Each row is a point on a landscape with many valleys, with its height.
A ball rolls from a point to the lowest of its 4 nearest points, and stops where none of them is lower. Distance is the straight distance between rows; heights are no part of it.
j123: [117  90 134 146  67 131 106 170  90 112 152  76  94 158 136 121  82 107
 142 148  71 161 137  96 147 137  92]  h=275
j310: [124 140 110 142 168 152 113  85 167 146 109 135 107 105 124 107 155 168
 117  94 122 102 109 172  85  79 150]  h=188
j773: [152  91 155 190 199 138 188 109 111 128 107 164 132  64 114 155 124 121
 130 122 180 172 128 145 157 138 164]  h=241
j762: [147 171 103  90  93  69  96 186 116 126 172 113 106 177 101  77 117 143
 117 155 118 170 138 163 113 135  49]  h=405
j975: [119 105 133 196 178 144 191  93 180 139  87 104 115  98 140 137 175 138
 118 116 147 120 140 168 139 111 177]  h=115
j258: [154  80  92 103  83 107 135 156 119 134 102 140 115 113 144 115 136 171
 112 131 113  78 150  63 152  86 176]  h=150
j961: [152 105 105  53 128 145 101 169 138 135  86 141 141  76 130 102 131 177
 103 115 119  94  98 116 109  96 166]  h=95
j511: [172 147 102  64  92  92 105 200 108 137 168 143  92 149 107  76 125 154
  99 151 113 143 120 120 105 130  70]  h=264
j466: [108 103 151 167 150 147 150  89 118 122 129 122 136 121 144 165 142 143
 121 130 138 106 135 147 128 134 153]  h=408
j169: [149 128  94 100 152 176 120 142 176 145  62 127 137  54 110  88 125 147
 131  94  86 105 111 153  79  57 175]  h=118
j531: [117 122  97 101 120 140  84 117 127 135 154 143 114 133 128 110 147 173
 114 126 112 101 121 154 121 111 108]  h=282
j441: [135 152 110  91  72  86  91 145 103 127 171 132 112 170 130  85 119 145
 120 146 113 112 134 129 110 136  98]  h=485
j706: [127 195 137  93 117  74 144 134 174 108 149 100 171 195 129 134 104  96
 180 171 164 168 119 151 118 213  40]  h=110
j538: [124  88 138 119  75 127 128 171  91 105 162  86  91 146 133 156  78 119
 105 152  66 160 171  67 177 111 134]  h=223
j343: [143 122 106  81  83 100 108 169 112 135 142 143 110 130 152  87 121 150
  98 136  98  85 137  68 127 142 136]  h=200
j524: [124  98 128 131  57 122 124 154  79 114 161 105  95 163 149 125 111 109
 118 152  95 144 152 102 151 128 103]  h=271
j738: [112  88 136 182 173 149 175 103 136 120  93 145 120 123 146 142 163 162
 109 118 158 119 146 153 143 124 166]  h=198
j113: [123 107 122 148 119 140 156  90 126 110 143 144 136 129 151 151 128 138
 119 123 142 109 135 135 113 126 126]  h=376
j765: [120 151 185 126 103 123 131 136 117  88 138 133 136 139 133 156  94  74
 157 155 147 185 125  91 130 171 109]  h=208
j112: [160 139  94  79 141 166  95 148 162 150  95 124 135  59 112 107 130 158
 116 101  91 100 104 136  85  63 163]  h=111
j358: [165 130 180 149 192 128 169 100 115 126 127 155 181  85 102 190 115 106
 151 153 177 140 106 111 140 154 134]  h=424
j838: [106 119  97 138 166 130 117  94 136 145 133 142 117 131 137 122 154 166
 117  97 158  85 105 150 110 119 150]  h=410
j742: [137 124 162 169 167 132 158  96 124 111 123 163 158  86 130 184 119  94
 144 138 173 132 117 134 125 125 137]  h=330
j766: [101 122 139 184 191 189 164  70 174 144  86 128 132 121 115  98 181 120
 128  86 148  94 125 174 125 115 179]  h=153
j981: [149 100  83  74 140 151  87 166 143 163  76 166 135  83 126 106 140 177
 137  87 111  97 121 126 124  90 162]  h=107
j945: [134  60  65 112 145 116 148 160 137 155  42 136 123 107 164 132 129 176
 143 113 147 103 164  89 168  94 199]  h=325
j204: [ 84 157 213 150 143 127  81 133 126 147 128 120 182 171  95 127  56  73
 183 161 129 196  81  29 148 165  85]  h=361
j23: [144 102 165 165 202 123 169  86  97  99 125 168 150  96 127 181  95 105
 127 145 176 156 107 108 163 123 144]  h=445
j650: [168 153 100  61  87  94  78 190  95 141 176 133  85 143 124  78 102 150
  92 147  87 108 128  98 108 152  91]  h=227
j623: [126  81 137 142  83 130 137 144  87  80 163 118  94 139 131 157  80 105
 114 138  87 155 159  87 176  99 147]  h=215
j218: [137  82 135 191 156 120 177  92 112 103 101 144 126 102 143 160 122 138
 116 117 159 154 132 130 157 101 160]  h=348
j547: [114 158 168 120  91 126 138 126 101 100 149 141 143 151 146 166  79  55
 145 158 122 172 134 107 137 145 110]  h=226
j307: [117 107 109 166 187 151 160 103 162 151  72 127 123 120 133 106 166 165
 127  98 121 121 135 172 129  90 179]  h=194
j976: [159 111  94  66 105 104  94 173 121 128 105 152 127  81 136  91 124 175
 100 132 122 102 132 104 119 103 158]  h=101
j619: [107 115 168 143  72 142  96 165  85 118 143  81 116 161 104 149  70 101
 112 139 115 215 136  93 170 134 117]  h=289
j750: [130 167 108  85 113  96  89 145 122 130 182 124 116 175 114 114 148 134
 120 117 154 128 114 165 112 128  73]  h=274
j422: [102 126 136 178 181 175 119  81 164 160  99 123 129 124 128  97 174 125
 128 101 146  98 125 178 113 103 148]  h=212
j44: [128 106 112 131  64 125 100 183  96 131 173  88  82 173 143 107 102 116
 100 163  81 111 150  83 150 150  94]  h=319
j831: [129 104 144 125  64 121 132 134  79 115 157 127 106 151 142 130  96 114
 111 137  88 129 163  92 144 129 117]  h=235
j908: [140 138 193 142 158 124 121 106  92 116 134 177 179 123 110 169  94  65
 166 148 147 169  91  68 131 160 136]  h=414
j335: [168 153 112  57  89  99  94 192 102 145 149 122 106 102 125  90 131 174
  98 143  90 108 118 107 131 126 129]  h=149
j392: [145 126 114 101 149 157 116 136 178 151  80 131 117  60 124  99 129 147
 136  70  62  94 122 160  65  82 151]  h=127
j386: [128  81  88 133 164 136 129 151 151 158  49 144 123 120 146 113 156 184
 135  95 134  96 129 113 154  95 194]  h=287
j724: [101  84 111 161 135 143 154  80 141 144 126 142 128 126 152 147 168 132
 122 107 155  93 137 147 113 115 152]  h=380
j792: [118 111 112  85  80 114 107 135  94 127 164 134 101 155 149 101 113 153
 120 157 102  87 155  88 134 130 117]  h=273
j509: [124 167 163 140  73  96 122 134 105  92 145 114 155 154 131 153 106  81
 138 146 125 200 127 110 132 169  77]  h=260
j237: [106 209 141 122 169 134 103 102 172 140 156  98 166 159 109 142 164  99
 118 115 162 111  93 166  96 159 109]  h=444
j344: [116 116 103  89  84  98 119 151 103 129 173 120  89 157 131  97 130 143
 113 151 113 102 135 108 129 153  97]  h=346
j243: [122 171 126 120  85 102 146 128 121 111 159 109 135 187 152 105 118  91
 151 142 139 157 138 129 140 171  60]  h=113
j308: [141 108  84  75 117 120  96 159 119 147  88 145 133  99 137 105 135 170
 110 109 117  75 113 105 122  98 163]  h=81
j369: [118 110 160 186 194 175 154  79 163 140  94 111 151 118 122 122 171 123
 137 103 158  95 138 169 134 116 142]  h=174
j202: [123 179 152 117 101  85 123 144 134 107 150 112 184 153 147 143  88  57
 193 167 138 194 103 115 115 190  62]  h=283
j541: [108 163 142 139 149 145 120  91 150 142 141 126 156 135 137 158 163 122
 125 126 154  99 122 146 103 148 127]  h=432
j42: [120 134 159 205 191 182 177  86 172 166  91 118 146 104 111  90 175 100
 140  99 154  96 133 161 126 134 166]  h=120
j300: [115  64  86 174 185  96 194 146 150 141  79 119  98  88 134 170 157 192
 143  96 125 159 154 133 162  85 195]  h=323
j778: [136 135 133 126 175 174 128  76 178 162  78 148 108  88 104  72 150 142
 128  50  93 111 113 172  91  95 142]  h=221
j50: [120 156 190 127 116 124 102 139  87 109 142 128 137 158 127 140  67  66
 137 149 136 200 107  67 167 143 126]  h=252
j697: [119  67 136 131  58 143  96 210 103 127 165  26  87 130 113 127  65 135
 100 158  71 163 150  56 185 134  88]  h=349
j952: [124 126 165 147 115 115 153 106 103  79 137 147 130 111 143 182 111  98
 118 150 139 141 136 118 116 136 130]  h=341
j100: [135 108 100 105 175 165 108 111 185 160  65 156 111  94 116  73 158 160
 135  71  70 118 128 173  95  86 171]  h=214
j617: [120 145 148 161 192 194 140  65 174 149  81 139 113 119 118  69 164 127
 120  63 123 111 120 163 124 101 169]  h=186
j944: [119  73  97 140  90 117 158 128 115 117 133 143 102 136 139 141 114 158
 116 140  98  92 167 100 140 101 151]  h=170
j892: [136  91  74 103 132 129 105 172 137 173  54 142 132 103 155 110 140 175
 137 116 151  92 152  99 157  88 200]  h=237
j763: [127 124 174 146  76 139  88 168  91  99 154  77 114 165 109 147  83  84
 133 157 105 216 138  87 162 134 121]  h=288
j119: [157 149  89  67  88 114  83 197 111 124 158 135 101 134  89  88 113 161
 107 143 102 114 105 151 100 125  90]  h=201
j382: [142  53  72 107 127  95 176 154 128 139  64 140 105 113 175 149 118 183
 130 116 138 112 174  85 170  91 190]  h=293
j745: [116 132 147 166 168 147 172  89 143 124 111 125 146 111 139 158 148 113
 119 132 178 103 126 165 109 142 145]  h=453
j895: [114 136 118  99 130 141  77 121 147 140 149 144 114 116  96 119 151 148
 106 102 127 115  96 175  84  93 121]  h=292
j277: [113 170 169 120  86 119 124 150 119  96 130 100 149 159 127 137  94  67
 167 164 127 212 126 104 129 178  77]  h=261
j330: [142 141 177 147 205 125 151  95 104 123 133 193 167 104 118 158  92  94
 158 153 169 167  95  62 163 130 132]  h=403
j789: [117 103 173 151  97 128 129 138  82  95 165 115 109 146 137 155  92  89
 109 134  95 184 141  87 156 112 131]  h=228
j633: [120  95 120 143 123 125 115 117 126 118 134 135 115 131 148 141 153 161
 118 132 131 100 132 132 120 122 136]  h=240
j664: [137 132  96  83  90 108 105 132 107 142 148 144 118 140 150 111 123 174
 101 131 114  88 129 104 114 113 111]  h=213
j587: [157 123 160 154 212 125 167  91 100 136 121 164 144  72 107 164 108 101
 143 138 179 169  85 112 157 141 132]  h=369
j178: [106 117 154 143  65 153  95 145 109  97 165  77 112 175 128 149  82  85
 134 157  98 187 153 111 144 157  81]  h=331
j491: [123 159 156 185 183 172 157  66 143 137 128 124 175 107 115 157 163  85
 142 118 174  99 111 150 129 153 143]  h=347
j752: [122  99 114 137  68 141  96 206  98 114 163  36  79 160 125 105  88 126
 120 161  61 137 142  72 175 145 106]  h=309
j883: [155 102 141 182 207 123 197 100 120 140 105 161 128  60 100 166 143 125
 131 130 174 171 128 151 169 127 168]  h=177
j105: [121 160 158 154 183 177 138  84 175 146 111 127 126 119  98 115 171 105
 119  97 155  83 118 158  94 136 147]  h=480
j889: [132 158 143 131  59 100 123 146 119 100 158  75 123 198 119 117 103  86
 144 155 107 176 137 128 154 158  69]  h=305
j858: [105  89 119 148 176 155 123  92 163 151  80 121 123 121 133 102 161 163
 113  86 126 100 114 153 113 114 175]  h=234
j359: [145 162 112 108  73  95 111 169 116 124 187  92 117 187 112  52  88 119
 139 138 102 150 148 136 133 160  53]  h=543
j740: [136 109  89  84  95 122 114 159 113 142 136 152 115 121 154 104 129 187
 118 133 106  73 133  98 127 109 129]  h=143
j809: [142 131 121 125 182 166 121  89 180 137 118 134 101 104 107  96 131 124
 108  51  86  84 101 184  78 105 145]  h=132
j853: [124 154 141 136 174 160 108  71 182 142 106 132 115  99  99  77 149 128
 105  55 124  91 110 193 101 112 157]  h=206
j252: [128  95 110 113  83 110 128 124 105 130 147 131 111 144 145 126 113 161
 116 140 125  98 139  98 139 120 129]  h=219
j982: [104 187 143 135 167 149 100  83 176 155 141 113 157 130 110 135 157 111
 125 112 150  92  94 160 107 141 122]  h=436
j122: [174 163  99  55 104 114 105 229 122 112 152 117 113 119 110  86 120 162
  84 151  94 119 115 126  98 137  99]  h=135
j135: [108 143 132 141  86 127 124 111  84  86 167 142 124 141 151 170 121 104
 133 154 109 128 160 115 133 152 115]  h=411
j183: [ 90 201 127 100 143 134 107 106 163 145 170 122 146 148 110 116 157 127
 116  98 161 114 101 169  94 140  96]  h=435
j741: [109 197 144 125  99 114 143 100 138  98 152 126 152 155 137 147 111  88
 159 153 147 152 114 126 116 188  74]  h=114
j923: [121 162 176 137  86 128 112 142 107  98 149 115 133 167 133 146  95  74
 138 158 134 205 122 103 154 165  96]  h=238
j140: [115  73 123 122  66 144 126 171 103 113 151  80  89 144 141 125  86 115
 107 153  56 146 143  86 156 111 145]  h=236
j693: [122  94 140 138 136 101 165 109 106 105 125 144 116 111 144 177  97 109
 105 145 139 142 156 111 140  97 148]  h=242
j779: [144 141 190 145 193 127 142  89  96 121 137 174 174  93 119 164  94  90
 149 146 149 172 115  90 128 167 134]  h=419
j465: [149  42 105 135 108 106 174 146 107 132 117 127 107 113 148 144  93 157
 119 134  86 119 163  78 169  75 171]  h=285
j143: [135  60  90 147 165 122 139 141 160 152  46 129 107 128 125 112 166 196
 145  89 133 110 143 136 145  81 194]  h=395
j583: [143 146 126 101 170 167 111 103 188 143 111 132 122 102 110 106 121 142
 105  69  96 104  98 186  64  82 149]  h=19
j690: [102 187 128 131 137 131  97  98 148 142 162 133 152 161 134 155 150 118
 138 122 158 110 107 174 101 157  98]  h=448
j786: [119  75 120 145 116 122 176 106 100 107 136 146  94 118 148 160 103 124
 103 137 120 146 163 113 150  98 165]  h=144
j662: [111 135 105 113 146 133  99  99 137 144 153 124 131 145 112 116 141 142
 108 102 142 103 120 148  90 125 124]  h=449
j562: [123 191 146 126  96 118 138 106 127 122 157 125 153 143 127 157 133  96
 148 146 148 145 135 128 135 173  70]  h=129
j67: [121 151 164 137  66 131  99 158 117  80 132  78 134 177 134 146  84  61
 141 164 115 181 136 121 155 168  93]  h=281
j814: [131 197 135 104  92  85 133 133 169 111 157 113 168 191 132 120  91  75
 167 154 138 162 125 134 148 197  49]  h=116
j297: [126 173 172 123 138 132 140 102 114 109 148 134 180 107 116 173 117  86
 181 149 146 145 115 128 109 189  99]  h=154
j663: [141 133 110 109 167 166 131 109 187 141  85 150 122  69 101  82 114 148
 131  72  69 108 114 175  66  77 156]  h=146
j694: [172 111  87  75 140 172 117 180 167 162  48 108 133  68 130 100 129 144
 133  93 105 106 114 149 103  87 179]  h=119
j266: [129 154 161 192 202 175 179  82 154 153  93 120 178 102 110 143 182  95
 149 124 166 100 130 149 117 149 160]  h=244
j162: [120 110  95 106  77 117  89 166  90 138 158 106  90 153 149 100 103 142
 116 156  84  95 150  83 140 139 113]  h=310
j478: [130 142 109 114  70 108  98 169  83 147 180 100  99 171 125  78 103 119
 129 145  98 137 145 106 149 152  73]  h=630
j472: [130 103  99 123 126 121 133 103 138 127 125 158 133 134 147 127 153 157
 102 123 149  91 135 137 116 119 138]  h=67
j960: [119 155 196 120 107 115  94 138 135 107 126 128 158 160 112 128  91  61
 183 165 110 206 102  68 131 195  79]  h=306
j847: [183 150 104  77  81  86  80 195  92 132 138 104  70 146 119  56 105 148
  99 159 102 130 122 116 131 149  69]  h=294
j144: [149  94 154 168 219 137 187 100 115 140 104 162 172  71  86 145 132 106
 155 125 184 165  88 118 178 147 145]  h=326
j595: [174 158  94  42  77 128 103 209 130 152 144 128 129  99 106 113 133 165
  84 142  94 115  97 134  74 116 129]  h=117
j353: [145  87  67 130 176 130 140 178 134 156  48 138 125 112 147 105 140 183
 145  99 134 114 150 120 158  95 198]  h=468
j548: [146 101  79 101 108 120 127 153 102 134 102 140 128 120 165  96 146 173
 121 139 125  72 146  77 125 108 150]  h=106
j943: [140 107 138 189 194 137 195 110 130 123 100 144 123  76 124 159 150 124
 134 134 162 151 151 150 143 115 169]  h=171
j268: [133  99 138 198 216 151 204 105 146 148  86 124 141  75 111 148 190 129
 139 128 158 145 115 162 148 135 159]  h=44
j802: [130 130 187 138 160 118 161  98  85 101 135 169 141 115 122 160  84  90
 133 153 156 174 115 104 141 132 146]  h=447
j351: [142 192 121  80 120  82  95 148 152 116 165 121 128 203 115 111 102 117
 150 158 160 164 129 192 134 156  41]  h=205
j817: [160 146  96  48 107 129 131 202 148 142 113 137 138  70 121 121 121 161
 104 135  88 114 101 148  73  82 151]  h=112
j677: [111 127 122 142 160 154 102  82 155 137 146 129 134 132 123 126 164 155
 115  91 141  91 119 163 102  96 143]  h=338
j797: [126 159 199 132 131 124 127 122  90 103 145 153 137 140 137 157  89  62
 136 145 144 184 115  74 136 156 125]  h=232
j844: [116 111 114 114 132 125  81 112 134 137 135 146 150 141 137 117 150 161
 105 120 135  93 119 152 106 104 129]  h=302
j142: [130 146 201 130 116 127 111 132  85  96 148 136 139 139 143 144  84  65
 124 156 130 215 131  83 155 145 119]  h=255
j39: [120 130 119 142  44 122 103 175 111 118 158  63  91 172 114 119  96 107
 126 152  83 151 151 125 152 156  64]  h=399
j286: [117 129 115 117  64 102 121 134 105 139 172 116 126 158 144 119 112 127
 138 153 111 124 159 128 139 149 102]  h=426
j166: [113 122 116 144  93 112 128 116 113 125 159 144 120 137 144 143 141 130
 107 142 136  81 145 145 125 128 127]  h=429
j61: [140 152  88  61 124 115 100 164 125 130 158 135 125 119  95 100 130 164
 101 117 121 129 100 146  67  99  90]  h=251
j804: [120  98 144 151  86 123 156 126  83  92 159 129 107 145 132 159 110 130
 111 141 107 124 163  97 154 112 132]  h=192
j534: [128 156 158 132  95  99 146 122 116  86 143 126 149 141 153 158 101  77
 158 153 141 165 136 110 137 169 124]  h=173
j107: [118 183 174 173 188 187 148  49 189 153  97 152 117 107  89  67 165  98
 125  63 139 105 117 188 123 129 147]  h=233
j647: [109 170 102 106  77 109 104 131 113 120 175 129 125 170 127 114 142 128
 129 135 130 123 123 152 125 150  68]  h=370
j839: [108 183 153 169 180 173 136  72 189 146 119 124 173 133  93 134 159  92
 134 108 162  73 107 156 111 160 131]  h=459
j603: [131 123 171 168 139 123 150 100  88  94 142 159 133 100 141 184 107  94
 124 143 164 165 135 120 151 114 157]  h=355
j484: [116  73 103 149 149 134 177  84 116 132 108 121 104 116 143 170 150 179
 120 127 143 114 138 132 142  99 153]  h=284
j926: [121  76  90 149 152 101 169 142 149 138  71 133 120 107 150 139 163 186
 143 103 143 118 139 126 157  83 173]  h=266
j184: [125  77  68 124 169 107 173 178 138 172  55 127 111 106 160 129 148 184
 149  91 141 119 152 107 173  89 210]  h=427
j566: [140 147 106  93 126 137  84 154 128 137 139 157 136  98 113 120 124 155
 106 108 118 106  95 150  76  92 108]  h=182
j445: [135  87 111 124  73 129 120 188  99 130 152  69  72 155 137 123  87 132
 106 160  61 120 136  64 178 146 122]  h=268
j341: [173 148  94  74  97  89  93 196 112 139 160 121 100 177 108  60  93 137
 109 154 103 144 138 142 122 139  72]  h=332
j60: [129 158 185 121  85 116 107 134 121 116 126 120 147 153 131 155  95  61
 173 162 108 189 123  93 133 170  88]  h=280
j427: [130 113 102 112 177 164 121 114 152 147  75 125 127  88 131 102 152 186
 121  70 102 109 113 138 103  88 179]  h=254
j576: [120 148 170 151 161 131 144  86 132 120 153 129 184  98 125 182 142  86
 148 143 175 117 113 121 113 176 112]  h=257
j882: [130 164 202 129 137 121 111 119 106 128 115 166 155 134 119 167  94  77
 179 145 150 181 103  69 126 174  98]  h=421
j666: [131 174 165 150 187 166 123  73 177 163 142 129 147 121  96 100 160  86
 122  90 151  65  96 170 112 131 134]  h=478
j461: [146  69 109 126 100 101 149 156  88 123 111 124 105 126 152 130 112 145
 115 154  93 102 169  67 172 107 158]  h=272
j339: [124 105 165 150  54 128 100 152  97 101 162  70  95 162 123 140  72 109
 118 142  89 181 140  84 175 147  93]  h=301
j624: [130  46  78 149 145 101 183 145 115 157  69 128 113 107 142 157 137 182
 144 115 127 139 156 114 167  77 176]  h=263
j946: [120 182 109  95 109  91  86 121 130 139 187 121 136 175 112 119 141 126
 130 124 135 128 123 155 111 148  72]  h=159
j69: [135 176 158 125  66  90 119 129 126  83 153 105 161 183 128 136 108  73
 162 164 120 189 132 124 135 188  69]  h=279
j502: [117 134 152 152 115 131 145  93 122 124 164 131 145 132 147 159 138 110
 122 141 158 118 147 144 115 154 117]  h=406
j17: [119 179 115  97 101  92 116 136 109 119 179 116 119 180 126  98 128  98
 139 136 150 148 150 151 140 156  67]  h=229
j257: [123 126 126 145 181 178 109  79 168 147 111 129 112 105 123  85 160 155
 114  79 105 102 110 169  90  96 148]  h=216
j348: [107 148 151 147  53 113 124 155 105  98 164  94 103 194 124 119  89  82
 138 150 120 179 155 116 144 151  93]  h=365
j127: [141  88 145 149 160 122 192  71 100 105 121 158 115  84 146 157 108 112
 105 145 132 165 137 109 172 115 177]  h=477
j329: [103  93 115 162 170 146 144  75 140 143  98 141 137 128 147 130 163 153
 117 120 128  94 119 156 123 103 154]  h=278
j152: [112 155 133 135 100  96 118 108 122 120 164 127 128 155 141 138 135  98
 136 140 155 108 131 158 110 152  95]  h=393
j456: [149  84  73  99 143 131 116 158 132 155  65 152 131 122 156 111 146 175
 132 121 135  82 125  96 136 101 168]  h=57
j996: [147 108 154 207 235 141 194 115 136 141  79 161 143  33  78 160 157 124
 132 144 179 169 112 157 157 134 158]  h=128
j503: [108 192 159 152 160 147 112  83 176 131 157 108 167 140 110 139 176 102
 120 120 147  98  98 154 102 150 125]  h=446
j977: [115 146 140 155 166 156 109  76 172 141 143 127 146 132 132 118 172 143
 115  93 142  88 105 171 108 109 155]  h=324
j578: [121 171 125  98 108 104 104 133 133 129 176 131 122 173 122 128 134 123
 138 131 166 141 127 164 108 145  59]  h=147
j82: [121  60  80 134 161 131 161 124 142 133  82 143 122 120 145 149 145 184
 138 115 133 103 153 121 139  88 176]  h=203
j315: [118 149 166 152 140 131 152 109  98 101 142 151 153 106 127 175 132  81
 144 148 187 156 128 118 123 143 136]  h=121
j227: [128  89 112 113  66 128 120 173  93 117 144 108  96 155 139 120 106 132
 115 144  78 101 146  63 161 130 131]  h=270
j88: [126 142 181 149 103 149 118 132  93  99 159 111 130 133 125 149  99  77
 121 151 124 195 132  96 148 126 118]  h=245
j303: [157 116 110  66 118 144  90 171 153 149  86 131 145  61 127 113 129 160
 102 104  94  88 108 131  81  90 175]  h=103
j954: [107 140 153 146  89 127 148 129  93  90 157 129 114 158 147 146 103  89
 128 160 118 164 144 110 122 138 108]  h=291
j907: [124  75 107 125  74 101 133 157  83 113 127 125 112 127 145 142 103 149
 108 135  81  96 166  63 160 116 151]  h=265
j994: [102 165 129 127 127 129  98 103 132 125 165 128 135 151 129 149 146 132
 113 131 172 105 123 158 119 149 104]  h=476
j638: [136 129  96  91 142 150  80 129 167 141  99 136 136  75 109 116 136 149
 117  97  92  96 106 171  80  75 139]  h=122
j846: [135 103 150 189 199 147 179 101 141 123 106 142 140  71 107 163 152 102
 145 126 181 165 118 138 151 124 153]  h=193
j21: [139  69 118 142 122 112 177  99 102 101 106 152 118 117 150 162 113 147
 121 142 137 106 161 119 152 112 162]  h=51
j564: [123 112 181 151 109 124 141 117  77  94 151 143 107 131 139 149  94  77
 106 142 119 168 146  99 151 132 126]  h=267
j482: [111  85 106 181 179 127 169  91 152 144  75 115 117 125 138 141 176 161
 145 103 125 125 147 169 143  97 188]  h=169
j589: [120 165  99  68  95 105  85 158  97 133 174 141 114 156  91 104 119 152
 118 121 127 132 117 163 106 134  85]  h=364
j579: [108 196 120 116 108  88 114 125 136 127 179 112 147 178 122 145 139 103
 149 146 160 142 126 161 115 165  71]  h=84
j139: [128 110  85  75 120 126  85 138 111 144 134 146 128 116 121 102 137 172
 107 120 118 113 105 140  86 110 129]  h=133
j423: [121 173 156 163 191 182 122  80 187 138 103 145 127 112 110  71 161  92
 120  60 111 102 131 172 109 120 145]  h=230
j501: [114 176 157 136  94 112 137 115 119  98 156 114 153 148 144 153 107  80
 171 157 143 167 125 128 107 190  83]  h=126
j421: [104 116 117 164 161 154 124  75 158 144 129 134 139 133 139 119 163 140
 128 110 159  88 123 162  98 115 146]  h=318
j30: [117 186 135 115  84 102 134 117 124 107 156 113 142 180 137 137 120 101
 140 143 130 138 145 143 112 172  72]  h=151
j494: [112 181 143 145 159 153 147 112 173 139 153 118 172 116 114 170 161  96
 136 142 175  97 112 148  92 177 118]  h=345
j276: [101 143 135 129  84 107 135 127 107 103 152 114 128 166 149 128 120 108
 135 138 121 135 144 139 119 153  85]  h=286
j902: [108 185 121  79 125 102  87 130 138 152 183 138 120 149 102 132 140 138
 110 108 131 137  98 186  78 112  85]  h=544
j480: [145  82  98 141 179 137 114 108 156 146  60 145 121 111 146 118 172 182
 130  75 119  94 132 142 116  88 175]  h=239
j120: [105 182 131 122 157 143 108  83 171 138 153 132 137 126 103 115 155 128
 126  97 143 108 107 192  93 122 121]  h=407
j761: [139  87 111 117  65 107 138 146  93 119 152 119 100 133 134 122 113 139
 120 150  89 111 142  80 151 116 127]  h=253
j101: [134 190 126 135  56  88 122 133 140 114 150  89 141 198 132  94 100  78
 147 152 124 168 144 159 148 161  50]  h=207
j514: [124  85  89 113 133 129 116 136 124 134  87 149 119 112 150 124 156 198
 121 121 136  84 137 124 131  92 162]  h=102
j147: [116  85 113 194 194 151 160 107 162 133  69 120 118 112 131 127 176 154
 124 105 147 121 145 159 145  99 181]  h=152
j726: [166 132  89  52 103 140  92 184 123 134 118 135 127  71 119 116 136 176
  90 138 111 112  96 126 106 113 152]  h=108
j713: [119 189 139 110 106  90 135 126 157 123 145 110 174 167 132 156 139 100
 181 164 146 157 118 147 110 196  58]  h=105
j414: [118 107 146 211 200 165 195  99 173 157  78 117 138  95  96 128 176 102
 145 123 153 121 120 162 138 130 163]  h=78
j941: [130  84 104 129 164 140 108 108 145 129  91 132 134 113 140 125 157 188
 120  99 123  84 118 151 111 107 151]  h=172
j744: [143  86  85 113 161 163 100 149 157 145  50 153 116  81 142 109 169 177
 152  86 118 102 130 123 143  78 173]  h=61
j454: [127 153 151 137 105 123 149 104 122 102 151 144 141 124 136 179 128  98
 142 140 152 134 140 126 102 160 107]  h=231
j628: [127  93 105  94 137 136  99 134 132 142  96 150 126  98 135  94 152 177
 115 123 105  95 110 123 104  87 151]  h=104
j545: [145  82  81  82 133 117 107 167 118 142  81 151 141 108 155 109 144 198
 125 118 125  83 137  95 127  82 166]  h=38
j485: [129  95 118 109  82 121 134 159 100 125 118 130 126 129 158 111 107 164
 115 141  96  80 141  65 159 103 135]  h=277
j301: [141 114 161 186 217 165 198  97 141 162  93 134 164  66  86 143 167 102
 164 128 181 133 119 148 163 133 151]  h=109
j980: [121  75 106 139 134  93 167 122 112 115 113 145 111 126 141 155 122 174
 117 129 109 114 156 112 148  89 167]  h=138
j177: [126 210 129 104 125  87 117 121 166 128 161 129 141 172 124 141 140 101
 151 138 157 145 109 172 100 171  75]  h=92
j540: [121 101 129 204 207 129 213 118 139 141  79 134 117  64 101 151 170 134
 139 123 167 158 139 163 165 132 180]  h=82
j212: [126  66  98 128 124 121 158 117 116 125 101 138 129 128 158 139 137 180
 116 125 136  94 163  95 152 111 173]  h=148
j716: [117 140 107 127  63 116 120 146 105 120 181 122  87 190 147  96 112 128
 124 146  91 133 145 132 122 147  83]  h=546
j128: [150  96  87  84 152 156 108 188 136 157  23 134 134  79 141 102 153 174
 136  83 143 111 131 122 133  74 200]  h=298
j625: [ 99 153  98 102 123 118 100 130 136 137 178 140 114 149 111 124 155 138
 108 127 121 112 108 151  85 114 101]  h=467
j182: [120 129 111 125 116 131 114 108 143 125 152 139 133 141 138 133 149 151
 121 106 140 100 128 157 110 125 127]  h=371
j771: [ 98 190 140 113 132 127 111 121 160 132 165 108 162 163 118 155 153 102
 158 139 172 131 110 145 114 188  71]  h=96
j418: [125 123 188 154  75 130  97 159  99  99 148  99 131 159 121 142  90  79
 129 151 108 223 124  99 169 153 118]  h=269
j820: [111 187 162 136 124 114 155 109 128 116 161 117 181 144 124 173 139  89
 176 160 151 125 106 146 103 204  85]  h=123
j569: [196 143  90  68  87 104  84 220 107 116 144 103  77 156  98  66  77 134
 105 159 106 127 126 125 128 148  56]  h=343

Call two points neighbours if one is among the 4 nearest of the other. Go from one point of each pair to the other, from neighbour to neighbour, staying as low as possible. Name the highest point that can't be avoided.
j744, j315: j88
j583, j744: j638
j472, j583: j844
j579, j315: j454
j545, j744: j981

For each start below, name the point where the ball stops.
j122: j545
j697: j21
j716: j545
j982: j268
j107: j268
j392: j545
j169: j545
j183: j268
j339: j21
j564: j21
j478: j21
j105: j268
